Points on a hilly landscape, in no order, each with its height.
A climber steps from a point to whichever of its 5 nearest points has the largest rise for the distance, and stops where none of them is higher. Distance is the straight distance between rows; heights are no part of it.
<506>: 12, 27, 3, -26, -7, -15, -6, 0  (h 662)
<518>: -7, -28, 13, -3, 17, 13, -11, -35  (h 594)
<80>: -21, -11, 1, -9, -5, 8, 9, 12  (h 616)
<456>: 3, 11, 3, -22, 5, -18, 4, -6  (h 364)
<444>: 10, 1, -15, 4, 27, -6, 8, 5  (h 543)
<746>: -23, -7, 0, -16, -19, 7, 7, 12  (h 654)
<163>: -32, -25, 2, -12, -19, -1, 3, -11  (h 641)
<540>: 20, 29, -22, -2, 8, -2, 0, -11  (h 336)
<715>: -12, -18, -2, -5, 7, 17, 12, 14  (h 434)
<347>: 19, -3, -19, 5, 29, 10, 10, 15  (h 471)
<380>: 21, 18, -8, 40, -11, -12, -2, 15  (h 81)
<635>: 28, 13, -29, 13, 22, 13, 4, 3  (h 334)
<172>: 26, 25, -12, 21, -9, -3, -5, 3  (h 686)
<695>: -3, 16, 8, -27, -6, -23, 5, -4  (h 658)
<176>: -2, -10, 5, 3, 23, -16, 5, -17  (h 665)
<142>: 13, 26, 9, -2, -16, 1, -9, 13  (h 493)
<447>: 11, 17, 10, 15, -28, 0, -14, 16  (h 350)
<705>: 13, 21, -13, -13, 9, -10, 6, -1  (h 443)
<147>: -4, 0, 2, -7, -10, 16, -1, 19  (h 555)
<324>: 9, 6, 3, 16, -16, 13, -8, 21  (h 232)
<498>: -16, -27, 11, 7, 16, 3, 3, -18  (h 590)
<52>: -15, -29, -2, 8, 18, 15, 15, 6  (h 290)
<49>: -6, 3, 12, -9, 6, -29, -1, -26  (h 279)
<372>: -20, -36, 4, 8, 4, 12, 0, -19  (h 359)
<10>: 0, -14, -8, 7, 38, -4, 10, -1  (h 576)
<362>: -27, -33, -10, -2, 1, 15, 13, 12  (h 638)
<757>: 26, 31, -8, 15, -15, -8, -6, 2  (h 246)
<741>: -4, -23, -5, 13, 39, 5, 10, 9  (h 724)
<228>: 25, 15, -17, 40, -2, -2, -6, 12  (h 268)
<780>: -7, -19, 18, -2, 9, 0, -14, -32  (h 600)
<293>: 9, 0, -2, 16, -4, 25, -3, 27  (h 291)
<406>: -19, -20, 14, -5, 1, -10, -3, -18  (h 687)
<653>: -18, -29, 5, 11, 25, 8, 5, -10  (h 459)
<706>: 31, 21, -20, 21, 7, 5, -1, 4  (h 298)
<283>: 5, 13, -7, -13, 15, -21, 5, -4  (h 527)
<430>: 5, 22, 9, -15, -21, 1, -7, 11  (h 605)
<732>: -19, -38, -3, 16, 24, 18, 11, 7  (h 329)
<805>: -21, -35, -13, 3, 9, 24, 15, 21  (h 182)
<652>: 0, -13, -4, 3, 21, 15, 12, 21  (h 453)
<722>: 17, 10, -7, 43, -10, -4, -2, 23  (h 160)
<369>: 21, 29, -31, 37, 6, 4, 4, -2  (h 265)
<308>: 15, 17, -1, -7, -5, -2, -5, 8  (h 409)
<17>: 23, 36, -13, -6, -7, -10, -8, -3  (h 156)
<160>: -4, 2, 4, -14, -8, 7, 6, 13  (h 609)
<213>: 15, 38, -13, -19, -4, -19, 4, -14  (h 152)
<411>: -5, -15, 22, -14, 6, -3, -18, -42  (h 560)
<685>: -13, -26, 15, 3, 13, 6, -5, -27  (h 635)
<155>: 21, 24, 1, 14, -16, -6, -14, 14  (h 105)
<303>: -10, 6, 6, -22, -22, 9, 1, 12  (h 629)
<510>: -8, -3, 4, -9, 12, -6, 6, 2  (h 664)
<760>: -26, -36, 5, -4, -21, 11, -11, -33  (h 578)
<528>: -17, -2, 14, -19, -8, -17, 2, -12  (h 731)
<208>: 23, 36, 7, -11, -26, -14, -13, -1  (h 345)
<151>: -19, -12, 8, -11, -1, -5, 8, 0  (h 668)
<95>: -13, -11, 14, -3, 12, -10, 0, -13  (h 714)
<619>: -11, -3, 12, -12, 5, -24, 2, -17  (h 582)
<90>: 2, 7, 7, -4, -19, 13, -3, 16  (h 546)
<28>: -1, -14, -3, 6, 3, 33, 6, 26  (h 357)
<505>: 3, 5, -5, -9, 16, -14, 8, 1  (h 612)
<273>: 21, 40, -4, -20, -17, -21, -7, -11  (h 272)
<245>: -28, -28, 5, 0, -4, 3, 8, -6  (h 563)
<37>: -24, -3, 10, -25, -19, -6, 6, -1  (h 681)
<315>: -33, -33, -2, -9, -29, -2, -8, -26  (h 599)
<474>: -16, -26, 14, -10, -2, 12, -14, -39  (h 583)
<795>: 14, 12, 4, 31, -14, 2, -8, 22  (h 23)
<336>: 11, 10, -11, -6, 21, -7, 5, 3  (h 574)
<124>: 18, 28, 9, 6, -28, -12, -14, 5  (h 386)
<350>: -10, -21, -6, 7, 16, 25, 11, 25  (h 360)
<388>: 25, 15, -6, 5, 0, 5, -5, 10  (h 275)
<88>: 0, 22, 12, -25, -32, -7, -7, 8  (h 592)
<556>: -19, -13, 17, -13, -7, -10, -6, -28  (h 671)
<489>: 20, 9, -2, 26, -3, 8, -7, 21  (h 219)

Write out the way that a climber takes from each point below.
<456> => <695> <528>
<447> => <142> <430> <303> <746> <37> <528>
<163> => <406> <95>
<505> => <510> <95>
<411> => <556> <528>
<540> => <336> <510> <95>
<52> => <653> <498> <95>

Two climbers start at each pair of points below. Name the first point that both come to, or write -.
<160>, <90> => <746>
<705>, <635> => <505>
<245>, <518> => <406>

For each start below, name the point where the climber stops.
<347> => <95>
<49> => <528>
<780> => <95>
<372> => <95>
